The views of a scene show one set of named points, each view turned or mirrored, shifted and resized as a whole, with a little noise and some points left out.

Scene 1
View 1
Q731: [ -9   0 -12   6   1   6   7   0   8  12  -4   3  -1   9   1  -3  -1  -3
   0  -5  -6   0   5  -6  -1  -5   2  -4  -3]
Q742: [ -7  14  -2  -2   1  -5 -16   5  24   9  -2  14   6  -3   6   1   3  -8
  13  -3 -15   8   3   4   8  -3 -15   3 -10]
Q20: [  4  18   2   4   5  -6 -22  11  31   0   0  11   8  -3   4  20  -4 -19
  14   1 -10  15  10 -13   7   3 -27   9  -8]
Q464: [ -8  16 -12   7  -2   6  -7   8  15   7  -5   9   4   5   1   4   1 -13
   5  -3 -14  12   1  -2   1  -1  -9  -1  -9]
Q79: [ -6  14 -16   9  -8  16  -7   5  17  14   2  11  13   6   0  -5  -2  -2
   2  -2 -14   6  -2  -7   5  -7  -3  11  -7]
Q795: [  2  22   0   2   3   0 -30   7  19  -9   5  13  16  -4   2  14   0 -14
  14   3 -15  21   1   2   5   3 -24   7 -12]
Q847: [ -3   4  -5   5   4   0  -5   3  17   7  -1   6   1   3   2   7  -2 -10
   6  -3  -6   4  10 -11   3  -2  -9   2  -5]
Q516: [  4 -14   1   1   6   5  -6 -14  -4  -9  12   3  13   2  -1  -3  -5  13
   1   2  -3   0   8  -4  -1  -5   4   4  -2]
Q992: [ -8  -9  -1  -1   2   4  -5 -11  -4   3  -3   6   0   2   8   0   1  -1
   3  -3  -4   2   7  -4  -8   0   6  -7 -10]
Q806: [ -9   6   4  -8   5 -12 -17  -1  13   2  -8  14  -4  -5  12   5   6 -14
  14  -4 -12  10   7   6  -2   4 -13  -9 -13]
Q770: [  4  -8  -6  11   5   7   2  -1  10   5   2  -2   3   7   0  12 -10  -5
  -1   1   5  -2  18 -33  -2  -2  -2   7   0]
Q637: [ -1  12   0  -1   8 -10 -15   8  21  -3  -1  10   2  -2   1  11   0 -14
  12   0 -12  13   7   2   5   2 -19  -1  -8]
Q504: [ -2   0  -4   5   3   0  -5   1  18  11  -3   6   1   3   4   7  -4  -9
   5  -2  -4   1  13 -18   2  -2  -7   3  -5]
Q8: [  1  -5  -3   3   5  -4   3   1  24  14   3   6   2   3   0   0  -5   1
   6  -3  -4  -6  14 -14  10  -9  -9   9   0]
Q132: [-11  -8 -11   3   5   0  15  -1   9  15  -6   3  -8   8   0  -9   0   1
   0  -8  -6  -6   5   3  -1  -6   6 -10  -2]
Q449: [ -6  14  -9   3  -4   3  -9   5  27  15   1  14  11   2   1  -5  -1  -2
  10  -2 -15   4   0   2  12  -9 -11  11  -7]
Q693: [  0 -25  -1   0  10   0   9 -14  -3   1   6  -2  -1   5  -1  -7  -6  15
  -1  -3   2  -9  11  -3  -3  -8  10  -5   2]
View 2
Q806: [ -3  -5  -6  -2   3  -3  13   9   5  -3  -5   2  -4  -2   3  -3 -13 -17
  -2   6   1  -4  -2  -2  -5 -13  -3  10   7]
Q464: [-2 -9 -7  1  4 -7 10  6  5  2  4  6  2  0  1 -5 -8 -3 10 -5  6 -5  3 -5
 -4 -2 -3  1  6]
Q79: [-1 -5 -1  2  4 -9  2  5  2  2  3 10  5 -7  3 -3 -2  0  8 -3  6  1  4 -4
 -6  1 -4 -4  4]
Q847: [-6 -4 -1  2  2 -4  3  5  8  1  2  2  2  0 -1 -5 -6 -6  7  2  2  3  2 -4
 -4 -5 -4  2  9]
Q504: [-8 -3  3  3  3 -1  1  6  7  0  3  1  2  0 -2 -5 -6 -6  8  4  1  7  3 -4
 -5 -5 -4  0 10]
Q770: [-13   2   7   5   3   1  -4   6  11   5  10  -3   6   5  -6  -7  -3  -2
  11   7   2  15   6  -7  -4  -4  -6  -4  14]
Q449: [  0  -6   1   2   0 -12   2   3   3   0  -5  12   0 -10   6  -1  -2  -3
   4  -4   4  -1   3  -2  -7  -1  -4  -2   2]
Q693: [-11  11   7   1   0 -11  -9   3  12  15   3  -7  10  -5   0 -15   1 -10
  -6  16  -5  15   7 -10  -1 -10  -4  11  10]
Q742: [-2 -6 -4  0  0 -8  8  5  4 -3 -6 10 -5 -5  5 -1 -8 -9  1 -1  5 -4  0 -2
 -6 -6 -4  2  5]
Q516: [ -8  15   6  -1  -1  -7  -4   5   8  11   7   2   8  -5   4  -8  -1 -11
  -8  14   7  10   4 -10  -3  -7  -6   3   8]
Q8: [-9 -3  8  5 -2 -6 -4  0 10  3 -4  1  0 -3 -1 -6 -1 -2  7  2 -2 10  3 -4
 -5 -4 -4  1  8]
Q992: [ -6   4  -2  -1   6  -6   1  13   4   6   6  -3   8  -6   1  -9  -6 -15
  -2  14   0   7   5  -4  -4 -11  -5   8   9]
Q132: [ -4  -5  -1   3   5 -15  -2   5   7  11  -1  -5  10  -9   0 -15  -2  -7
   4   7 -10   8   7  -4  -1  -9  -2  13   6]
Q731: [ -4  -4  -3   3   6 -11   0   8   5   8   4  -1   9  -7  -1 -11  -3  -4
   6   5  -3   7   7  -4  -3  -5  -3   6   7]
Q20: [ -7  -6   0   1  -2   3  12   3   9  -8  -1   9  -9   9   0   4 -11  -5
   8  -5  12  -5  -3  -5  -7  -5  -5  -6   8]
Q795: [ -2   1  -4  -2  -1  -2  15   5   6  -4   3  14  -7   4   5   3 -10 -10
  -1  -3  18 -10  -3  -6  -7  -5  -4  -4   5]
View 3
Q449: [ -6   0  -1   5  -1  -9  -7  -7  -1  15  -2  16   5  -1  -3 -18   2   4
   0  -2 -11  -9 -22  -7  -6   3  10  -7 -16]
Q693: [  5  -6  21  -1  -4  -7   8  20  36  22   9  22  -8 -34   7  -8   4   0
  -3  30   1  14  18 -12   1 -16  -1   0   1]
Q516: [ -2   2  15  10   0  -2   6  10  26  24   2  37  -4 -27   1  -3  13  -8
  -3  18   8  11  11  -4   4 -15  -5   3 -13]
Q731: [ -3  -7   9  -2   1  -5  -8  -6  13  10   1   7   3 -23  10 -20   6   2
  -1  18  -4   8   2  -8  -3 -10  10  -7   3]
Q20: [ -4   7  -5  -7  26 -11 -11 -23 -19  25   3  27  16  17 -18   0  -6  14
  -7   0  13  -1  -7   5  -1   5  14  -1 -12]
Q504: [  1   1   4  -7  11 -11  -5  -3   7  19   4  15   9  -8  -2 -12   4   7
  -9  15   8   4   4  -1   1   0  14  -8   4]
Q79: [ -6  -2  -5   6   4  -3 -10 -12   1  13  -5  15   5  -8   4 -18   8  -1
   1  -3  -2  -1 -12   1  -2   5  10 -10 -10]
Q8: [  7  -1   7  -7   4 -12   3  11  13  20   8  19   3  -8  -3 -12  -1  11
  -5   8  -2   0   1  -7  -3  11  15 -11   3]
Q992: [ -5   2  16   1   4 -10  -5  -2  17  19   1  15   6 -25   3 -12  14  -7
  -9  34   8   9   5  -7   2 -29   4  -2  -1]
Q742: [ -8   2   4   1   6 -12 -12 -16  -7  18   2  18   9   4 -10 -12  -2   3
  -5  10  -4  -6 -19  -7  -6 -10   9  -2 -15]
Q847: [ -1  -1   4  -5  12 -10  -7  -9   3  17   3  16  10  -6  -3 -10   2   8
  -5  13   5   5   1  -2  -1  -4  12  -4  -1]
Q637: [ -7   1   3  -5  17 -12 -13 -21  -7  21   5  24   9   5 -15   0 -10  12
  -3  12   3  -1  -6  -4  -4 -12   8   5 -14]
Q770: [  7  -1   4  -9  15  -4   0   5  15  20   4  21   8 -17   4  -8  11   4
  -8  12  19  14  22   6   7   9  12 -10  16]
Q464: [ -8  -3  -1   1  10  -4 -17 -25  -6  11  -3  10   8  -7   4 -15   2   4
   1   9  -1   4  -7  -2  -2  -9  10  -3  -9]
View 4
Q79: [  6 -12   1  -3  -6  16 -19  15   3  25  -9  10   4   9   1  -1   0  -2
  -1   7  -5  -4 -13  10 -20  -7 -12  14  28]
Q20: [  7   4 -11 -12   6  27 -14   5  -8  33   8  26  -9  16  -2 -22  -4   7
  12 -15 -14  15  -5   5 -15  -2  -1   9  35]
Q731: [  4 -26   1  -4  -6  13 -19  -2   6   5 -12   2   6   1   3   9  -3  -2
  -5   7  10   0 -11  16  -9   4   2  17  20]
Q770: [ -1 -23  25  -6  -9  17 -11  -8  -4  -1  -2   8   9  14   9  -5  -6  -3
  10  -5   0  21 -15   6  -9  15   2   6  15]
Q992: [ 12 -25   0  -5  -2   8 -22   8   9   0   2   6  15   5   4  10 -11 -16
  -1   4   8  -2 -14  13  13   8  23  16  16]
Q795: [ 13   0 -22  -9  11  19 -14  22   0  34  14  26  -4  10  -1 -18  -2  -4
   6 -14 -14   2 -12   2  -7 -10   7  15  39]
Q132: [  9 -27   0  -5  -5  12 -21 -15   7  -3 -20  -1   4 -10  -4  15  -1  -3
 -10   7  17  -5 -11  21  -4   2   4  19  17]
Q516: [ 15 -21  15  -4  -5   6  -9   8   6  -4   1  14  19  -2   1   5   1 -23
   7  -5   1  -2 -27   4  15   1  13  15  17]
Q742: [ 16   0 -16  -9   2  18 -22   8   2  28  -2  18  -3   2  -8  -6  -1  -1
   0   1  -4  -5  -4  15  -8  -9   0  14  33]
Q449: [ 14  -2  -2  -7  -4  18 -18  10   2  26 -12  14   2   2  -7  -2   6  -3
  -1   7  -4 -10  -9  15 -17 -12 -13  15  31]
Q847: [  7 -12   1  -8  -1  19 -17  -3   0  14  -3  12   0   8  -1  -3  -4   0
   2  -2   0   6  -8  12 -10   3   2  12  26]
Q8: [ 10  -7  16  -9  -7  20 -12 -13  -3   4 -13  13   3   1  -6  -3   5  -3
   5  -2   0   7 -12  13 -10   0  -9   9  22]
Q806: [ 17  -2 -25 -12  10  18 -25  -4   3  18   4  15  -6   3  -8  -4  -8   1
   0  -4   4   0   1  20   6   0  21  15  30]
Q637: [ 12  -3 -19 -11   9  22 -15   2  -1  21   3  20  -7   3  -6 -13   0   1
   3 -12  -4   6  -7  10  -6  -4   7  14  33]
Q464: [  4 -18 -15  -4   2  18 -22   9   2  25  -3   8  -2   8   2  -3  -6   3
  -5   2   1  -2  -9  11 -17  -3   1  17  31]

Which points are out of place in each view (at most two, in the order of its rows)? Write none if all are in place.
view 1: Q79
view 2: Q464
view 3: none
view 4: Q992
